Points on a hilly landscape, in no order, each with its height.
From any point a ball takes the steepest step (drop divided by distance) to one of its 2 nearest points. It stops when none of these is lower. Distance is the straight distance between rows; heights are no part of it.
j_933: [ 10  39  13 -17  13  35  21  15   4   7  22   1  -6   3 -13 -12   0 -10
   1  -1 -10 -19  14]  h=2.72
j_819: [-19   6  -3 -11  11 -13  -9  -4 -20  -2 -15 -18  -5 -15   9  12  -6   0
 -20  11  26 -15 -24]  h=3.96
j_555: [ -6  -6  -2  11  20  -8 -11  33   1   3  -7  19   3  17 -44   7   8   9
 -18   1  22 -15  10]  h=4.89
j_190: [  2  35   0 -26   1   8  19  27  11   0  11  11 -23   0 -12 -14  -5 -12
  14  14   5 -27  18]  h=1.24
j_523: [  2  -3  14 -32   3  15  21 -11 -18 -16  10 -10  -1   8   2  20  -7  -6
  10   3 -25   4 -17]  h=3.84
j_986: [-28  10   7 -40 -11  19   0  17 -10 -11 -14 -22  -5  34  24  25  22  12
   9  10  -1 -20 -16]  h=2.08
j_487: [ -3  -8   2   5  -8  -2 -15  13   3 -38  -7  -2  17 -27  -6  16  31  10
 -43 -23   4 -20 -23]  h=5.28
j_897: [ 11   0  23 -10  30  21  12  -7 -28   1  11   2  -1   0 -10  35 -15  -1
   8   3 -10 -28  26]  h=7.58
j_920: [-16  16  -3  -5  23  15 -12  22 -12  24  -7  -2  -3  35 -13  17   9  15
 -13  13  33 -30   4]  h=2.67
j_546: [ 19  -1 -17   5  -7 -23  -2 -29   4  38 -12   0  16 -11  26 -28 -28 -15
  23  27  19  -5 -17]  h=8.42
j_184: [-16  21 -17 -12 -16   2   6   6   0   5   0   4 -19   1  10  -2  -4 -15
  12  29  22 -31  -7]  h=3.10
j_824: [  5  -6 -19  23 -25 -11 -14 -18   8  18 -19 -10   8   7  45 -21   2   4
   2   2   1  23 -19]  h=7.59
j_930: [-17  -5  -8  18  -8 -20  -6   1  15  11   4  19 -26   9  -6 -27  10 -15
  34   8  12   2  32]  h=5.17
j_38: [ 17  -2   2  22  -5 -20  -1 -40  10   1 -11  36  30 -23   1  -8  -1 -20
  11   2  -3  14  19]  h=7.27
j_340: [  9 -15 -12   7  -2  -9 -11 -14  -2  -4 -10  -9  23 -12  14   7   5  17
 -43 -12  -2  12 -33]  h=6.51
j_731: [ 15  12  -5 -15   7  27  16   2  -1  27  17 -10   2  16 -10   1 -22  13
 -12  -4  -4  15 -24]  h=5.31
j_680: [ -3  -6   0  -1 -14  -7   4  23  25 -27  -7  17  28 -28 -30  -3  14  -2
 -14  -4  14  -3 -23]  h=3.86
j_277: [-10  -9  -6  19  -8 -21  -4   8  17   9   1  15  -4   1 -28 -27   8 -19
  30   1   8  25  24]  h=4.70
j_829: [  7  -4 -31  18 -33  -7  -2  -9  29  18 -15  14  14   9  29 -30  10  -3
   6   1   1  27 -20]  h=7.94
j_208: [ -8   9  -1   2   7 -30 -18   1 -15  12 -11 -42 -28 -19  21 -20 -20   6
   1   3   8  15  -4]  h=5.68
j_215: [ 25 -26  23   4  26  -4  -2 -21 -21  -5  16 -28   5 -16  10  27 -18  31
 -12 -19 -17  12  11]  h=5.21
j_153: [ -5 -28   3   0   7  -8  12   7   5  -8   8  21  19   7 -53  10   9  -8
   9  -5  -4  26  -4]  h=5.62
j_416: [ -2  -9  -2   0  -5  16   9  -3  -2   8  17   5 -24  27  -5   0  -1   1
  26   0 -13  20  20]  h=6.21
j_496: [  7  10 -16 -13 -25  -2  16 -42  22   9   6  19 -11  -9  41 -20  -2 -14
  10   4 -17  -1   6]  h=8.41
j_130: [ 18  -8  18 -26  31   8   1  10 -22  -9  14 -21  -3  -6 -26  22   9  16
 -29 -20 -17 -15 -11]  h=2.34
j_815: [  5   0  -6  -1  -1 -12   6 -29 -14  29   0 -15   2  -3  20   2 -32   1
  12  21  14   1 -13]  h=8.86
j_459: [-10 -10   1  -7   5 -11  12   9   8   0   5  23   3  10 -43   0  10 -11
  31   8   4  20  15]  h=5.23
j_510: [-19  -7  -9  -2 -18   2  -2  48  23  -1 -15  16   1  25 -27   2  19  13
  18   7  18   1  10]  h=4.61
j_312: [ 17  27   6 -14   7  41  25  -2  -2  21  26  -3  -1  15  -5  -2 -15  -2
  -2  -1 -11 -10  -1]  h=4.06
j_733: [  4  -8 -11  16 -12 -20 -13 -20   1   1 -18 -10  19  -9  32 -11  -1   5
 -15  -3  -5  15 -26]  h=7.13
j_910: [-12  25  17 -27  28  32   0  13 -17   8   0 -32   4   9   2  15  21  14
 -31  -5  -1 -33 -14]  h=4.14
j_879: [ 36  12  10  -1  13  35  12 -22  -9  15  14  -6  10  -4  25  15 -28  20
 -13  -7 -19  -2   9]  h=8.89
j_255: [-23   9   3 -30   4  14  -4  22  -8   3 -13 -10   6  34  -5  25  19   9
  -1  17  18 -32 -13]  h=1.04
j_331: [ 20  11  -2   7   4 -26  -4 -14  -5  21  -5 -26 -19 -19  32 -31 -32  12
   5   2  -4  17   1]  h=6.49
j_993: [ 12  21 -14  13 -20  -8   3  -6  21  -1   5   1 -24 -13  29 -37  -6   1
   2 -12 -15  16  17]  h=7.54
j_317: [ -9 -20  13  -2 -13   6  -5 -10  -8 -47  -5  -4  10   3  20  18  22  -2
  -4 -13 -36  17 -10]  h=7.85
j_214: [ 26   2  16   2  20  19  15 -20 -14   7  16  -1   8 -13   8  25 -34   9
   2  -2  -8  -6  25]  h=8.26
j_206: [ -7 -13  -3  24 -13   5  -2 -48   8  12  10  25 -17   1  28   4   0 -15
  23  11   2 -14  42]  h=7.70
j_335: [-13   6  11 -31  -9  25   7  -1 -15 -17   4 -23 -13  21  30  21  10   4
  10   1 -23  -4 -16]  h=2.94
j_992: [ 11  -3 -25  22 -20 -17  -1   2  34  21 -16  12  25  -3   1 -40   0 -11
   7   0   4  31 -17]  h=8.16
j_955: [-13  13 -13  28 -11 -15 -12  15   5   1  -7  10 -21  -2   4 -24   3  -4
   5   7  22  -1  16]  h=5.55
j_186: [ 19   4 -11   6 -12 -34  -7 -25  15  18 -15   7  14 -21  20 -43 -17 -28
  22  12   8   1  -4]  h=8.06
j_170: [ -1   9  18 -10  18  26   6  -8 -22   5   2  14  -7  17  -4  30  -4 -10
  21  14 -11 -42  33]  h=7.12
j_687: [ 13   3   7  10  17   0  10 -10   0 -10   4  28  14 -13 -28   4  -8 -13
  -8  -2   0   1  15]  h=6.06
j_529: [  1  -1 -10   3  -8  10  12  13  11   7  11   0 -12  12 -16  -9  -6  -1
  13  -5  -9  31   1]  h=5.80
j_63: [ -5 -32  10  12  -7 -36 -17  14   8 -15 -16 -17  23 -18  -8 -22  12 -21
  15 -20  -8  22  -6]  h=6.92
j_95: [  2 -25   2   4  18 -28   0  25  -5  17   4 -17 -11 -10 -37 -14 -18  -1
  12  -6  -8  26  13]  h=3.18
j_896: [ 15   3   1  12  -5  24   9 -30   5   2  21  12 -17  11  19   0  -6   4
  14  -5 -22  11  33]  h=6.77
j_391: [  4  -3   2   9   7   3 -13  -1  -6 -21  -2  -9  12 -14   4  13  12  13
 -49 -21  -3  -5 -19]  h=5.88
j_839: [ 12  40 -15   9 -12  31   3  12  19  16   7   0   1   3  11 -19  -4  10
 -29 -11  10  -3 -18]  h=5.39
j_114: [ -3  -9  -2  -3 -20   0   6  -8   7 -27  -3   4  13   0   5   2  13  -8
   8  -7 -20  22 -12]  h=8.05
j_552: [  5   3  -5  23 -14 -30  -7 -22  15  -1 -11  14  11 -20   9 -36   0 -25
  18   4   6   9   6]  h=7.75
j_466: [ -2  -2  15 -13  12  22  10  -5 -10   1  15  18 -20  35 -12  16   5   3
  32   7 -14  -7  35]  h=6.63
j_958: [  3  39 -14  -3 -19  37   9   6  17  14  12   6  -7   5  15 -16   2  -6
 -10   4  12 -23 -12]  h=4.60
j_774: [-11 -15  18 -46   9  13  18   3 -21 -14   4  -5   7  34 -14  36  11  -3
  19   9 -24  -8 -13]  h=4.48
j_64: [ 10   6  -1 -15  10  10  13 -28 -24  28   5 -19   3  -6  22  30 -41   8
   7  14   9  -6 -10]  h=9.27
j_473: [-29 -15 -14  11 -15  -1 -15  25   0  -6 -16   8   5  30  -6  14  28   8
   2   4  18   3  -9]  h=4.03
j_781: [-18 -20   9  24  -9 -31 -21  14  -5 -25 -22 -11   2  -8   9  -7  22  -6
   3 -10  -8  13   6]  h=7.31
j_6: [ -6  27  -8 -13  -1  -9   2  22   7   6   3  16 -30   0  -8 -15  -7 -13
  21  30  24 -38  21]  h=2.21
j_414: [  1   2   7   9  22   2   1  16  -2  -8   2  29  10  -4 -37   9   3  -7
 -14   2  10 -17  12]  h=5.50
j_270: [ -2 -41  -1  15  -6 -30  -9  -2  10 -13 -10   0  34 -10 -27  -6  18 -15
   4 -16  -6  24 -19]  h=6.53
j_788: [-12 -31  13   9  -2 -18 -14  -4 -18 -34 -12 -18   3   1  18  12  18   3
  -3 -12 -26  16  -5]  h=7.63
j_67: [ 15  18  -5  16  -6  -3  -2  -9  -2  11   9 -12 -37  -5  34 -27 -26   9
   3  -5  -9  10  21]  h=7.14
j_843: [ 10  -8   5 -44  27 -13  -2  33  -7  -4   7 -23  -9  -8 -43  19   7  17
 -20 -11  -2 -20 -13]  h=0.78
j_724: [-11  -8  -1   4  29   6 -18  20 -14  19  -7   0  -7  22 -33  19   8  23
 -29  -3  28 -15   2]  h=4.02
j_406: [ -3  22  -8   5 -33   0   3   0  34 -11   5  13 -19 -18  20 -30  14  -6
   9  -9  -7   9  18]  h=7.77
j_290: [  7  -9  22   2  20   0  -5  -7 -26  -3   7 -30 -22   0  18  18 -17  25
  -6 -12 -21  16  13]  h=5.12
j_110: [ 16   7   8  -9  17  27   2 -18 -16  12   7 -25   2  -3  23  15 -20  24
 -32 -13  -7   5 -13]  h=9.46
j_870: [ -1 -12   0 -22  18 -18   0  42  -1   1   5 -14 -11  -9 -40  -2  -8   9
  -3  -4  -6   8   0]  h=2.10
j_413: [ -1 -18  -2  24  11 -24  -9  32   7  18  -4   1  -2  -4 -39 -25  -9 -10
  14  -4   8  25  18]  h=4.01
j_902: [-22 -23  -9  12  -9  -5 -11   0  -5 -13 -10   1  28  10  -6  19  22   0
 -16   1  15   3 -33]  h=3.12
j_608: [-18  -7 -10  -1 -29  -1  -3  29  22 -14 -17   5  19 -15 -11  -1  14   3
  -7   5  28  -1 -39]  h=3.11
j_792: [-11   9 -14  14 -11  -4  -7  42  16   0  -6  13 -15   7 -16 -11   6   6
   8   5  20   1  12]  h=5.04
j_363: [ 20 -25  19 -13  24  -4  -2 -22 -28 -14  13 -23   4 -15  -5  29 -11  19
 -24 -19 -19  -4 -10]  h=4.00
j_337: [  3 -14  -7   5 -21 -11   8 -47  18  20   8  16  -4   4  28 -17   0 -17
  31   7  -7   7  15]  h=8.13
j_322: [  8 -12  12  33  12 -18  -4 -30   2  -6  -1  35  24 -20 -18   2  -3 -15
   9   0   5  11  33]  h=6.76
j_675: [ -4  29 -15 -16 -27  14  13  -4  15  -5   6   3 -12  -6  22  -8  -3 -13
   7  11   3 -17 -14]  h=3.82
j_291: [  4   4  22   1  10  23  -3  -9 -24 -16  10 -11 -26  12  25  15  -3  10
   6  -3 -24  -8  30]  h=4.04
j_657: [  4   4   1  18  -5  27   0 -37   8   7  20  26 -20   5  20   7  -1  -8
  12   1  -5 -14  47]  h=7.28
j_210: [  1  18  17   0   7  19  -5   6 -15 -21   0  -3  -9   3  16   7   6   5
 -11  -5 -14 -17  15]  h=2.87
j_729: [-21   7   0  -4  17 -28 -21   7 -18   1 -23 -35 -26 -19  16  -8  -7   7
 -12   6  25  -1  -2]  h=4.97
j_634: [ -6  -5   3   7  -4  -2  -3   1   6 -39  -9  24  30 -20 -13  13  16 -11
 -25  -6   3 -16 -11]  h=4.59
j_670: [  3 -31 -11  16   3 -18   1  -3   9   2   1  17  37  -4 -42   2   6  -9
  -9  -5   7  18 -24]  h=6.10
j_505: [-11  17   3 -14  10  13  -4  11 -10   1  -3 -14  -3  -3   4  12   3   5
 -29   1  20 -19 -22]  h=2.88
j_162: [-15  -9 -19   7 -26  -7  -3  -3   9  -8 -14   6  31   0   5   2  10  -6
  -9   7  17   6 -44]  h=2.12
j_132: [  6   6  -8 -14   3   6  13   9   7   9  14  -2   3   3 -25  -5 -19   0
   1   4   0  16 -19]  h=5.99
j_221: [ -4  12  15  -4   2   8  -3  27   4 -32  -8   4  -1   0  -1   6  20   5
 -12 -10  -6 -17   8]  h=1.65

For each start below, name the point where the ball stops.
j_186 -> j_255
j_879 -> j_529
j_206 -> j_529
j_64 -> j_529
j_958 -> j_190
j_317 -> j_843
j_391 -> j_162
j_992 -> j_255
